A landscape with many valleys, sampled at points; each row gives a point and its height.
A ball rolls from a point to the lowest of its 2 nearest points, and stops where none of them is lower. Distance is the straight distance between rows; heights are no part of it.
<433> h=441: [-34  54 -51  -9  31 -16   8 -38 -21  22  16  -4  -5   2 -36  11  24  27
  -3 -18 -12]
<1040> h=627: [ 22 -30  27 -40  -4   0 -19  48 -18   1   1  48  -4   1  24  20   0 -34
  19   1   7]
<230> h=515: [-46   4 -19  45   2  16  12 -13  22 -24   2 -23  19 -13 -51  -9  -1   9
 -43  -1  -8]
<431> h=249: [-12  10   7   7 -22  18  -4 -22  15 -38 -15 -21  10 -13  -6 -27  -1  -2
   2   9 -19]
<399> h=224: [-21 -48  75  13 -33  15  20  27   1 -21 -19 -10 -22  22  32 -15 -12 -37
 -15   2  25]
<772> h=590: [ 10 -42  26  -4 -37  27 -21  34   0   1   6  -1  19  15  26  -2  15 -23
  -4   3  12]
<710> h=562: [  2  -1 -34  22  18  20  39  -8  23 -24  -8  -3  26  -5 -57  -5 -14  -2
 -12 -24  -1]
<997> h=604: [-14 -14 -45  15  32  -9  20  23  17  19  33  17  20 -19 -38   8  11 -17
  -7 -14  13]
<1111> h=453: [ 10  35 -31  30   0  17   8 -31   9 -26 -18 -48  14   5 -51 -11 -14  51
 -18   5 -11]
<108> h=564: [-26 -29  -4  15 -20  35  -5  41  14   6  22 -12  34   4   4  -8  14 -11
 -32  10   6]
<630> h=472: [  6   3  -9   1 -34  12 -16 -20  -7  20  14  10   8  -4  18   0  26  -9
  -1   4  -1]
<204> h=389: [ 15 -40  48  36 -39   4 -33 -26  25 -15  -5 -11 -17  -3  32 -12   5 -13
  18   8 -11]
<531> h=618: [ 14 -22  -4 -27 -26  15 -40  20 -15  22  15  18  12   7  31  19  24 -24
  20  -5   5]
<139> h=700: [ 16   6  34 -14   5 -27  -1  16 -14   3   8  32 -27 -16  39   4 -30 -11
  19  19  -2]
<956> h=635: [-38 -17  46   0  -2  16  28  38   1 -18 -13 -27  12   8  12 -18  -6 -20
 -12   7   9]
<987> h=339: [-21  14 -24  14 -30  25 -15 -24  17 -20  -6 -26  19 -21 -44 -14  27  -1
 -31  20 -16]
<237> h=154: [ 42  28  -5  13  -4 -21  -5 -39  -2   0  -7   7 -17   0   9   1 -13  23
  23  -8   2]
<780> h=743: [  4 -38  49 -12  -8   9  28  60  -2  -8  -4  20  -3   7  21  -5 -14 -36
   1  17  24]
<849> h=259: [ 30  38  -3  10  -3   8  -3 -51  -6 -43 -26 -19  -7  13 -18  -3 -33  32
  20  -8 -24]
<866> h=328: [ 24 -28   8  23 -20  20  18 -23  30 -31 -36 -13   8  10 -18 -23  -5  -9
  -6 -10   3]
<1102> h=732: [  9 -20  40 -15  11 -10  33  36  -6  -9 -19   8  -6  -2  19   3 -25 -19
  15  15  30]
<1059> h=215: [ 21  17   8  20  -8 -15 -30 -35 -10   2  -8   6 -19 -10  24   0  -1  12
  33  10  -5]
<763> h=579: [-19  -9 -10  32  34  12  47   4  26 -25   0 -13  16  -5 -45  -9 -22   0
 -15 -16   4]
<101> h=204: [-14 -54  61  15 -32   9  19   3  13 -29 -30 -19 -20  26  22 -21   4 -29
 -20 -10  14]
<1097> h=187: [  4  48 -51   9  -2   3   5 -57  -9   3  19 -10  18   1 -64  -7  24   8
  -1   6 -10]
<445> h=643: [-14 -16 -11   0   8   8  12  49  -1  25  47  33  10   1   9   8  -1 -10
 -35   3  14]
<982> h=619: [  2 -43  61   7 -20  25 -45  27  -9  -1   7  -5  -3  21  53  25 -19 -41
  15  11  -2]
<439> h=309: [-10 -16  23  27 -17  11   9   8  17   3  -1 -18  -2   5  23 -14  -6  12
 -30   8  14]
<816> h=301: [ 25   2   4  19  -2  17  24 -29  15 -49 -42 -30   8  20 -32 -15 -23   8
  -2  -7 -17]
<249> h=226: [ 26  40  16  20   4  -4 -16 -41   0 -36  -8 -10 -18   4   0  -6 -36  32
  39   5 -28]
<742> h=569: [-18  -2  -4 -10   7  14  -7   4   5  -4 -32 -22  17  -9  -4   6  16  -3
   4 -19   4]
<702> h=696: [ 20   2  26   6  -3  -1   5  -6   9 -17 -18   9  -6  -6  25 -16 -29  -4
  14   2  -5]
<646> h=747: [ 15  23 -39 -18  21 -33  24 -12  -6  38  30  16  -7  -6 -17   1  17  12
   0  -3   5]
<146> h=580: [-11 -48  21   7 -29  35   1  38  12   0   0  -7  22  10  15  -7  15 -23
 -23   2  13]
<738> h=728: [ 19  31 -36 -30  17 -53   6 -16 -20  45  22  29 -33   5   6   0  23  21
   4  14   6]
<154> h=287: [ -3  16  -1  19 -37  23 -19 -27  17 -24  -5 -27   1 -10  -7 -25  20   6
 -14  19 -17]
<957> h=648: [ 17 -22  28 -17   1 -27 -43   7 -17  28 -17  26 -23  -5  41  38  -3 -17
  32  -1   4]
<390> h=684: [-11  12  -1 -31  12 -10 -24  37 -24  28  36   1   0   6  37   9   0  21
 -10  15  10]
<976> h=673: [ -4   4  -7 -53  32 -43  -2  31 -19  27  -3   7 -28   0  25  16   4  21
  -2  -2   3]
<919> h=443: [ 25 -15   6  18 -45   9 -42 -21   0  16  16  15   0  -3  35   1  25 -16
  18  11  -4]
<30> h=493: [  9  -5 -16  -5 -34  13   2   4  -2  18  19  32  13  -6  13 -11  25 -23
  -7   1   3]
<581> h=711: [ 20  21  -7 -15   5 -30 -12  -6 -26  30  15  30 -21  -5  29   5   1  14
   7   7   7]
<489> h=536: [-48 -17 -14  27  -3  33  14   7  29 -10  14 -10  20 -12 -27 -12  15 -15
 -45  -6 -15]
<484> h=650: [ 18  39 -37  -3  29  -5  33 -24  -5  -8  23   4  -4   7 -33   7 -20  17
   8 -19 -18]
<275> h=698: [ -4  17 -17 -31   5 -23 -11  18 -23  45  39  24 -16   2  30  14   9  10
 -14  10  10]
<313> h=651: [-30 -11  23 -18  15  14   7  50  -8   0   5 -13  19   3  23   1  -7  -8
  -6  12  15]
<63> h=685: [  6   4  11 -34  29 -34  13  26 -13  18 -16   9 -19  -4  27  15 -17  10
   6   0  16]
<298> h=705: [ 22  -7  51  30   2 -13  10 -13  14 -29 -34 -12 -11  -5  30  -8 -31  -4
  32   4   1]
<931> h=686: [ -8   5 -15 -62  42 -53  -7   9 -17  45  -4   5 -47  12  15   8  17  18
   4  -1  -2]
<862> h=349: [-20   2 -31  18   3   4  -7   3  11   8   1 -24  28 -14 -26   0  21  19
 -14   8   9]
<876> h=609: [-10   4  45 -14  -5  -4 -42  21 -26  -2  -2  -9 -21   4  54  23 -15  -4
  15  11   4]
<45> h=540: [  9   4 -34   1   7   6  24 -17  11   1 -19  -4  22  -7 -34   7  -2   2
  -1 -20   2]
<86> h=633: [-20  26 -43   0  49  -7  30 -13   5  -6  20   6  15  -6 -46   5 -11   4
   1 -20 -17]
<771> h=276: [-20  24   3  29 -15  16  12 -36   3 -29 -22 -14 -18  10 -13 -22 -18  30
 -29 -13 -10]
<190> h=714: [  4 -23  68  17   1 -11 -14   1  -3 -19 -25  -2 -19  -7  35  19 -22 -22
  46   4  -1]
<447> h=516: [ 15  -2 -28  -7  -5   9  23  -4  -3  11   4  28  18 -10 -14  -6  11 -16
   2 -17  -2]
<1160> h=681: [ 29  18   2 -16  14 -15  25   2   3  -6  -2  10  -8  -8   6 -16 -30  11
  11   8   4]
<336> h=663: [ 30  38 -22 -16  33 -28  25 -18  -7  -1  10   7 -15  12 -11  -7 -26  28
   9  -3  -8]
<773> h=622: [-21  20 -41 -23  46  -8  22   1   0  12   5  11   2 -13 -30  10  -6   1
   5 -27 -11]
<677> h=257: [-10  -6 -16   3  25  -5  19  23  12  10   3 -17  23  -8  -8  -7   9  13
  -4   9  21]
<673> h=763: [  2  18 -54 -34  34 -41  19 -15  -9  44  31  18 -12   5 -35   4  39  -1
   3 -11  -7]
<992> h=326: [-16  45 -12  23  -1   6  -3 -24 -14  -7 -12 -15  -6  -6  -7 -12  -3  43
 -16  -3  -1]
<304> h=620: [ 27 -46  47 -21 -22   4 -26  51 -17   4  12  43  -8  14  37  24 -13 -43
  13  20  14]
<720> h=599: [-12   2  34  -8  10 -10 -31  10 -21   0 -25 -12 -10  -7  43  21 -13   7
  32  -1   1]
<377> h=649: [ -4 -22  -2 -50  34 -24  15  53 -10  10   7  37  -9  -3  -1  19   1 -25
  -3   7  12]
<658> h=568: [-20  10 -45  19  33 -23  14   8  10  29  43   4  13 -16 -24   8   9  25
 -11  -2  11]
<774> h=587: [-12   6  14 -20   8  -8 -21  -2 -12  -6 -31 -15  -1  -9  20  21   5   5
  28 -17  -4]
<1152> h=596: [ 37  20 -28   5 -13  21  25 -46  14 -26   2  -9  16  12 -48  -8 -17   3
   5   1 -28]
<309> h=598: [ -9   3   2  21  27   8  53  14  17 -17  -4 -13  13   0 -24 -24 -26  14
  -1  -2   4]
<430> h=612: [ 43  14 -17   3 -20  16  11 -43  11 -12  -8   9  15   2 -30 -10   3 -17
  18  -4 -14]
<791> h=525: [-21  24 -60  33  37 -15   4 -15   6  22  37  -8  16  -9 -49   7  17  27
  -5  -4  -4]
<279> h=709: [ 28   5  11 -14 -13 -14 -10   8  -9  19   7  35 -15 -13  29   2  -6  -6
   8  10   9]
<958> h=617: [ -6 -20  53   1 -14  12 -40  30 -18  -4  13  -3 -15  13  52  14 -21 -16
  18  19  -5]
<269> h=390: [ 28  53 -34  28 -11   7  -6 -47  -1 -18   0 -24   6   6 -39 -17  -3  42
   5  22  -9]
<653> h=333: [ -4   1   2  15   4  -6   3  16  -4   7   2  -2   3  -6  18  -7  -4  12
 -13   5  14]
<194> h=658: [ 28 -19  20 -45   6 -43 -38  10 -22  40   3  36 -35  -2  35  34  -2 -24
  20   8   3]
<226> h=478: [-27  38 -66   9  48 -28   9 -30  -7  35  24   0  -6  -1 -44  13  24  30
  -7 -19  -3]
<150> h=628: [-29 -16 -13   8  25   9  23  50  11  18  41  21  20 -15 -17  -2   4 -12
 -15  -1  10]
<6> h=369: [ 12 -28  32  39 -49   9 -27 -50  28 -31 -26 -12 -16   4   9 -24   6 -15
  -8   8 -20]
<830> h=411: [ 28 -26  20  24 -32   6 -20 -19  24  -8  -5   6  -4  -8  28 -18  10 -14
  24   3   0]
<424> h=608: [ 14 -54  66 -13 -32  23 -27  53 -12  -2   8   8  -2  32  33  14 -14 -46
   4   9  22]
<213> h=721: [ 17 -31  68   2  -2 -13  10  22 -11 -13 -28  11 -20   0  29  10 -30 -37
  31   9  14]
<161> h=602: [  3 -36   6  -8 -44  28 -40  16  -1  -3  -2   6  23  -3  23   5  19 -31
   7   0  -4]
<748> h=370: [-13  27 -38   9  -8   7 -17 -23   5  -2   0 -29  30 -23 -31   1  27  17
  -6  11  -3]
<850> h=589: [-17 -13 -21 -31  21   6   9  23   1   5 -16   3  23 -16 -18  15  23 -13
  10 -26   2]
<111> h=660: [-15 -18 -11 -65  51 -41   7  51  -9  34   1  21 -21   5   8  21  -4  -6
 -12   0   6]
<175> h=682: [ -5 -20   7 -42   2  11 -28  62 -21  25  24   9   8  21  26  28  -5 -21
  -5   4  14]
<1030> h=621: [-25  -7  27  12   8  20  38  17  18 -35 -18 -26  13   5  -6 -27  -8   1
  -7  -1   6]
<744> h=488: [-13  15 -22  43  -3  17  11 -30  26 -29 -13 -35  19   1 -54 -13  -5  29
 -31  11  -8]
<129> h=351: [ 18 -24  29  33 -35  17  -5 -41  36 -38 -43 -34  -1   4 -10 -27   6   0
  -3  -2 -14]
<508> h=668: [-24  -6   5 -37  22  -3  -8  54 -13  22  28  -4   9   4  27  19  -2   0
  -6   9  14]
<255> h=578: [ 17   6 -43  26   2  29  34 -28  19 -25   2  -7  28   8 -75 -11 -12   4
 -17 -16 -21]
<797> h=300: [ -5  37 -38  -1 -12   6  -1 -37  -8  17   4  -5  18 -16 -26  -4  33  10
  -1  -2  -6]
<1147> h=634: [  4  -4   3 -30 -12 -14 -42  -1 -22  32  -3   5  -9   3  36  25  20 -13
  23  -3  -6]
<347> h=423: [-27  35 -28 -15  27 -27  -9  -1 -29  24   1   3 -22   5   7   8  10  43
  -4 -16   5]
<949> h=244: [-15  -3  30  27 -34  12  19 -31  21 -30 -24 -10 -19   8  10 -32 -10  12
 -33 -10  -6]
<1044> h=605: [-18 -10 -31 -32  44 -16  22  29  -1  12  -6  24   9 -13 -32  16  16 -12
   2 -30  -3]
<202> h=549: [-37 -18 -21  25 -20  31  -6  16  18   5  25  -1  24 -12  -9  -7  22 -11
 -41   1  -2]
<87> h=626: [ 39   3   0   8 -26  14 -10 -47   9 -16 -14  23   1 -11  -9  -6   3 -29
  33 -17 -18]
<1079> h=282: [ 32  18  -6  20  -5  16  10 -38   9 -40 -29 -25  -1  22 -25   0 -40  25
   2 -15 -13]
<1166> h=639: [ 11 -23   2 -53  16 -12   3  38  -6  12  -7  42 -11  -5   6  10   8 -23
  13  -9   9]
<217> h=221: [-21 -33  57  22 -28  10  15 -16  16 -38 -29 -29 -27  22  20 -26   0  -4
 -28 -12   1]
<978> h=277: [-16 -16   6  28 -28  18  17  -6  22  -1  -5  -4  -5   1   8 -28   3   5
 -44  -3  -1]
<640> h=699: [  0   3  18 -49  12 -23 -43  32 -31  29  27   9 -25  12  46  30 -12   1
   2  14   8]
<93> h=281: [ 10  24   6  25 -28  -8 -49 -54 -16  20  14   1 -17 -12  25   8  23   9
  36  13  -3]
<558> h=299: [ 10  57 -56  17   3   7   0 -52  -9 -15  11 -27  19  10 -72   0   3  37
  -5  19 -16]
<506> h=388: [-27  44 -29  -3  17 -12  -9 -17 -24  16  -3  -9  -1  -5  -5   6  21  45
  -4  -8   0]

Two balls start at each pair of points below. Name the first point that both come to, or write never.
<45> / <336> -> never
<87> / <1160> -> never
<1102> / <958> -> <742>

Where does a ball stop that starts at each point below?
<313> -> <710>
<484> -> <742>
<1147> -> <1097>
<202> -> <1097>
<780> -> <742>
